Each row is a point on a tangle of strands that fork and nearly touch. The rows are in no order.
(in the rows, 128 means zero)
Points whose rows are less than 119 apart are linked; no others are. Some points are linked to none.
z_75: [151 133 139  89 103 120 116 171 127  87 157 122 108 125  83 104 124 118
  89  92 112  99  82 160 138 144 108  67]
z_421: [125 192 125 157 107  89 113  88 150 157 111 134 132 129 137 151 123 138
 119  95 128 180 154 148  98 169  80 155]
z_225: [102 149 112 116  81  50 192 114 116  99 108  63 123 114  74 122 132 127
 112 105 154 143 112 128 120  77 174 125]
z_139: [134 129 147 136 120 106  90 123 149 140  75  52 116 108 148 138  87 142
 125 146 108 151 157 129  51 133 108 151]
z_413: [113  86 166 130  83 171 144 102 115 133  79 117 162 104 137  96 183 118
 164 164 120 117 150 128 116 124 164 162]
z_641: [124  79 137 132 147 157  96 152 102 117 101  86 110 123 132 101  90 140
 141 161 128 129 139 106 112 111 124 121]
z_143: [112 121 158  96 158 100 166  96 118 155 123 165 159 104  92 192 190 136
 174 125 131 136  96 150 184  99 134 165]
z_283: [148 159 112  87 105 102 139 167 104  83 173 121 112 135  58  97 125 123
  95  78 135 131  87 141 154 106 151  62]
z_669: [135 124 146 134 137 176  94 117  92 134 111 155 142 134 146  81 114 137
 125 173 131 143 163  90 157 163 122 107]
z_490: [139 105 168 106 196 141  81 134 127 168 109 170 113 128 104 172 138 158
 156 145 123 126  90 142 168 155  84 149]
z_778: [120 102 174 130  63 165 135 119 107 122  61 106 148 104 113  76 168 136
 154 153 124 133 138 103 131 141 157 134]
z_889: [136 184 128 155  43 132 110 128 119 113  75 108 125 129 117  60 110 128
  98 100 118 165 160 106  89 168 123  98]
z_844: [117 140 114  98 147  69  97 125 133 135 136  86 106 117 119 179  87 130
 116 111 115 137  87 175  71 135 112 117]
z_782: [131 179 108 162  62 135  96 124 131 128 105 103 114 139 147  83 100 124
 108 102 115 154 167 133  64 169 117 104]
z_763: [170 183 110  64 134 122 114 158 110 122 181 154 171 124 120 152  97 108
  77  80  95 147  90 151 107 162 145  49]
z_471: [137 169  51 108 187  84 119 134  95 117 195 142 118 162 130 180 100 126
 101 110 121 130  99 108 183  98 155 102]
z_784: [137 111 125 119 191 125 153 115  80 138 163 194 150 129 126 154 160 132
 133 165 146 137 128  84 223 106 161 125]
z_899: [ 90 111 119 128 102  85 171  92 129 127 133  76 119  98 148 112 141 121
 138 134 147 125 142 154  78 100 150 154]
z_522: [116 136  92 198  78 158 149  88 133 161 115 173 121 148 176  75 169 123
 160 132 141 150 206 114 102 133 142 167]
z_815: [151 151 121 142 124  98  78 137 191 131  99  55 105 138 181 150  88 134
 105 145  96 129 166 138  51 145 101 148]
z_268: [112 131  80 208  93 126 139  97 157 146 127 146  92 149 179  77 138 125
 153 119 150 139 205 121  74 131 131 170]
z_910: [108 129 114  93 177 212 112 177 153 120 187  99 147 159 181 149  60  98
 133 186 125  78  84 130  95 103 138  75]
z_505: [134 147 141  99  71  85 124 124 189 111 106  81 125 102 130 132 147 115
 106 113 101 104  91 180  77 162  97 120]
z_578: [142 164  75 107 130  96 134 147  83  96 186 133 111 153  91 101 105 127
 101  80 140 150 119 129 160  97 170  67]
z_160: [165 137 147 144 163 131 116 144 129 116 164 193 110 146 120 104 126 143
  88 125 140 127 132  92 215 169  98  92]
z_667: [183  82 133 124 144 122 138 184 160  87 130 121  90 121 122 170 131 144
  77 131  98  94 115  75 186  99 100 123]
z_478: [ 99  93 175  73 123 138 142 124  87 141  80 102 167  87  91 164 158 133
 166 173 106 132  96 132 128 106 164 146]
z_194: [153  77 214 137 163 169  91 142 114 148  98 192  98 112 105 132 154 146
 187 140 134 180 174  81 180 130 149 165]
z_975: [159 131 103 177 106 205  69 173 163 109 105  98 107 166 181  62 109 118
 115 142 116 107 174  81  94 134 127  94]
z_856: [166  73 189 145 127 175  70 161 148 138  70 153 103 127 113 109 155 142
 145 161 112 117 138  83 162 162  98 153]
z_248: [131 117 143 128 122 132  72 136 120 122  85  78 110 116 120 109  81 141
 127 132 114 136 136 126  88 143 107 118]
z_911: [151 187 109 106 128  80 137 146 153  96 173 130 127 139 114 172 109 125
  77  70 100 132 107 147 143 120 116  96]
z_133: [109 203 143 147  76 100 146  71 138 157  89 145 157 125 108 130 144 117
 132  95 154 184 150 151  95 165  96 155]
z_298: [113  36 140 159 193 157 122 149 139 144 156 156  76 139 121 108 128 140
 181 138 161  97 114 128 131 121 119 177]
z_702: [126 174  99 138 140 136 109 111 159 165 155 168 144 139 165 164 127 109
 122  99 114 111 120 186 106 197  75 131]
z_286: [139 178 111  98 109 145 125 136 108 126 173 132 163 124 141 115  88  96
  92  83 107 136 137 156  86 159 152  69]
z_148: [107 112  99 175 156 113 142 107 117 154 167 156  96 148 142 115 100 143
 142 109 162 139 153 139 128 120 122 158]
z_208: [111 139  79 153 130 158 144 120 168 148 144  90 151 139 223 136 120  99
 137 154 125  95 171 146  61 122 138 152]
z_417: [132 104 129  93 199 175 104 162 138 134 159 145 131 128 163 175 105 129
 126 180 113  72  91 117 149 133 113 116]
z_513: [102 120 186  81 120 149 150  94  84 156  78 138 181  96  81 143 176 131
 156 158 136 141  89 127 165 143 147 131]
z_170: [132 169 142 128  63 142 122 134 108 109  96 123 153 119 102  80 123 130
  95 115 118 141 137 107 141 165 124  86]
z_890: [107  56 115 158 162 132 136 134 115 129 159 146  88 134 124  89 129 138
 159 128 160 108 125 136 130 109 143 154]
z_894: [132 105 162 130 122 114 138 123 101 108  97 132 128 131  63 109 145 159
 142 129 154 159 122  89 184 101 142 139]
z_877: [106 157  67  93 151  72  97 111  54 125 143 133 112 156  77 133 124 101
 145 109 170 149  59 118 155  98 176  84]
z_454: [125  78 147 106 176 188  92 159 140 136 139 139 132 123 145 128 127 121
 145 188 127  74  97 123 148 139 110 127]
z_131: [102 102 121 110 133 141 141 133 154 120 172 138 124 121 145 128 141 110
 131 128 114  51  79 194 118 145 103 118]
z_828: [ 89 132  98 146  89 123 173  92 102 130 136 112 153 115 144  89 124 107
 129 122 150 133 149 155  93 130 149 128]
z_166: [120 149 121 162  95 134 178  80 141 148 138 186 170 133 150 128 179 115
 138 118 125 130 159 145 151 140 119 165]
z_993: [110 176 110 137 128 120 157  85 143 155 161 178 174 129 151 156 149 107
 117  97 127 121 121 175 148 168 100 137]
z_853: [121 113 100 113 200 154 129 143 116 143 181 163 148 142 172 179  97 130
 122 165 124 100 113 118 164 125 132 127]
z_266: [129 128 199 102 128 141 121 100 120 145  80 155 160 105  85 143 184 144
 152 139 120 147 112 131 171 157 102 145]
z_262: [130 186 139 151  94  53 183  95 149 105 115 129 127 142  90 127 131 135
 114  83 167 167 153 127 131  95 116 154]
z_448: [113 102 153  78 144  99 127 127 109 142  88 103 150  85  95 211 146 138
 155 153  99 145  88 136 123 100 138 148]
z_117: [110 134  98 115 141 182 123 155 165 134 181 144 140 150 186 126 118  86
 131 136 119  45  90 183  88 155 126 110]
z_12: [118  84 159 163 131 172 132 120 122 159 113 169 126 118 146 121 162 122
 198 140 130 156 194 109 128 124 159 195]
z_315: [ 93 136  91 135 139 120 141  97  89 138 165 144 144 130 131 129 103 123
 131 112 154 150 148 142 121 129 135 131]
z_88: [100 103 154 120 136 102 170  90 148 143 130 157 137 107 114 159 193 120
 171 121 144 109  97 186 142 119 104 177]
z_227: [118 142  67 116 207 117 132 129  92 148 192 165 134 153 162 185  98 139
 116 135 131 121 118 118 170 113 150 121]
z_409: [158 158 131 158 124 154 109 129 150 136 150 207 125 150 154  96 139 133
 100 119 124 111 150 113 179 183  91 114]
z_191: [152 141 145 177  89 135 112 113 151 140  71 121 130 129 161 138 138 142
 135 138  99 168 205  99  98 134 129 173]
z_473: [130 159 157 108  70 128 151 140 103  98  90 108 141 122  70  80 129 132
  87 109 131 131 105 107 162 151 134  89]
z_649: [106  76 135 144 111 187 134 114 145 151 104 126 151 119 176 110 191  99
 195 176 133  88 154 147  93 110 168 174]
z_295: [109 119 154  93 128  59 113 106 145 133  94  65 100  91  95 167 127 135
 132 129 129 135  82 169  66 127 101 143]
z_83: [141 119 185 111 155 145  77 112 137 156  87 155 146 107 105 162 148 151
 153 143 104 139  96 142 153 168  77 147]
z_437: [125 186  54  99 133  92 136 121  80 121 212 150 140 151 116 143 103 109
 110  68 138 152 106 154 117 106 179  71]
z_347: [143 146  92 150 101  89 197 139 124  78 153 104 119 138 128 114 115 140
  81  90 134 144 156  83 170  64 152 117]
z_681: [174 105 164 133 177 135 115 144 116 113 141 189  95 140 103 107 143 145
 102 146 155 142 118  69 233 147 113 102]
z_588: [134 165 157 109  79 100 177 142 102  94  75  84 164 122  60 119 127 144
  88 116 131 163 119  74 166 104 154 119]
z_94: [ 96 104 147  68 136  69 131 105 126 135  98  79 120  88  91 189 148 128
 152 148 124 130  63 168  78 103 129 142]
z_520: [ 97  89 132 114 145 119 157 110 150 129 154 142 131 106 131 137 168 124
 146 139 130  71  78 188 124 125 105 147]
z_458: [134 115 153 120 185 193  89 118  89 156 122 155 150 135 167 122 102 128
 143 209 141 137 167  83 146 158 143 111]
z_55: [114 100 129 126 139 115 123 129  77 119 103 104 122 115  99 120 109 151
 131 143 144 159 132  94 145  97 151 122]
z_497: [107 125 110 105 180 210 108 158 106 125 169 109 164 143 181 110  73  96
 132 193 141  89 120 103 114 110 164  75]
z_28: [148 113 161 124 170 114 111 128 107 125 111 173 106 139  68 131 149 163
 140 135 164 156 111  82 220 117 115 124]
z_499: [101 140  99 130  75 152 140 107 123 134 139 107 152 113 152  77 132  84
 133 117 141 109 131 178  60 153 147 105]
z_350: [119 156  71 165 119 173 112 124 150 145 149 105 139 159 207 104 100  95
 131 140 137 101 172 150  59 136 134 123]
z_574: [169 104 164 168  87 155  77 159 152 106  69 128  99 134 121  86 135 150
 116 128 106 132 148  75 139 159  91 136]
z_300: [ 99 114 107 104 109  61 178 110 128 107 129  59 112 104 117 134 125 130
 117 124 143 124 107 145  88  77 164 135]
z_467: [130 149 125 122 147 110  75 141 129 126 132 101 111 134 116 136  71 144
 107 107 115 144 115 149  95 156  97 112]
z_460: [129 101 124 131 191  84 133 125 152 149 146 148  94 132 116 201 139 157
 143 117 120 121  95 153 149 107 101 177]
z_296: [161 101 163 138  90 130 111 168 168  96  98 115  88 124  94 101 139 137
 103 117 107  96 110 115 157 145  75 115]
z_909: [108  85 111 141 139 178 151 115 152 152 137 120 161 131 196 147 150  99
 167 176 125  86 157 137  87 101 153 170]
z_852: [112 135 126 114 179 205 104 136  81 147 151 123 165 140 178 109  69 111
 131 197 152 128 145  91 129 136 159  73]
z_64: [141 158  80 111 145  89 137 141 112 102 169 112 144 125 137 182  93 135
  80 113  97 136 127 115 144  93 145  99]
z_3: [119 143 111 180  68 157 163  74 126 164 112 189 163 127 165 111 195 114
 163 134 133 149 194 121 130 139 138 168]
z_469: [184  97 108 139 144 136 127 193 143  86 156 115  89 134 147 124  96 143
  68 119  94 110 137  75 173 110 115 101]
z_698: [109 118  98 120 145 197 123 171 170 122 188 107 130 159 182 107  90  97
 139 144 138  54 110 159  77 118 136  99]
z_741: [116 156 128 120  89  67 187 126 108  92  86  74 142 121  74 150 136 135
 110 119 136 166 122  92 146  67 175 143]
z_920: [117 201 156 146  66  85 189  80 145 132  91 141 167 123  98 136 158 121
 131  97 159 163 154 138 116 138 111 167]
z_970: [146 145 120 163 107 164 113 122 137 137 124 165 143 143 165 107 132 134
 110 128 112 128 162  99 147 167 107 129]
z_239: [ 87 106  84 101 161  98 110 124  86 134 133  66 118 113 123 150  79 122
 151 151 143 141  99 131  74  83 166 118]
z_429: [127 152  95 196  91 121 128 121 145 129 137 126  83 151 166  79 100 134
 119  94 134 144 189 133  81 140 116 133]
z_232: [128  46 159 151 171 194  99 147 148 150 124 158 109 129 146 110 151 124
 183 171 138  85 125 115 128 140 127 166]
z_141: [138 155 126 149 145  74 121 100 158 161 123 137 112 140 131 177 112 152
 119 101 125 161 150 162 112 142  82 175]
z_450: [140 152 119 168  99  76 187 124 156  99 134 135 123 139 124 123 126 143
  97  89 140 152 163 103 157  90 123 151]
z_908: [142 105 140 101 113 136 112 167 141  95 128 103  97 113  98 104 128 124
  97 124 105  82  84 142 139 135  97  91]
z_924: [161 108 105 158 114 126 160 170 141  82 150 103  91 131 142  91 106 138
  76 106 112 117 160  78 163  91 133 111]
z_580: [134  82 159 136  75 146 147 148 118  97  60  67 120 116  98  77 142 142
 120 144 114 131 141  92 131 107 146 128]
z_389: [143  53 147 133 120 132 133 162 137  98  87  60  84 116 120  96 117 141
 128 151 126 120 144  93 114  88 131 136]
z_991: [159  71 203 149 161 171  71 144 142 152  83 172  99 125 112 112 153 152
 179 145 120 153 162  90 158 158 120 167]
z_159: [163 196 116  77 115  83 130 145 133 102 167 133 152 127 102 174 113 112
  76  61  94 150  81 154 122 138 131  70]
z_492: [138 101 144 122 201  86 111 133 148 146 119 159  76 139  87 189 149 158
 163 113 132 124  74 151 168 117  89 162]
z_959: [124 157  84  90 132 140 130 134  84 132 200 136 149 136 125  98  97  97
 122  82 132 127 118 172  81 134 167  71]
z_846: [120 140 171  90 133  99 181 110 119 124  98 152 168 112  85 201 193 141
 163 124 118 157 116 136 179  81 148 175]
z_606: [126 158 128 132 154  42 142 108 172 139 136 132 110 136  98 198 143 145
 120  92 140 144 104 164 136 110  92 171]
z_854: [123 136  84 150  82 163 114 134 153 122 153  94 128 145 171  66 130  87
 139 120 131  80 138 181  40 140 146 103]

Follow the links from the first point to the second, and from the first to the third. Name the last point that the two ways share.
z_853 / z_300 / z_350 -> z_828
z_298 / z_782 / z_854 -> z_828
z_94 / z_409 / z_815 -> z_248
z_844 / z_160 / z_580 -> z_641
z_350 / z_815 / z_844 -> z_248
z_815 / z_28 / z_649 -> z_641

A fork is a point with three links, a tip a point with one. Leave the first point through the second and follow the links. Name the first fork or tip that comes.
z_3 / z_522 -> z_828
z_350 / z_208 -> z_641
z_578 / z_283 -> z_194
z_117 / z_131 -> z_846
z_460 / z_606 -> z_667
z_782 / z_429 -> z_702
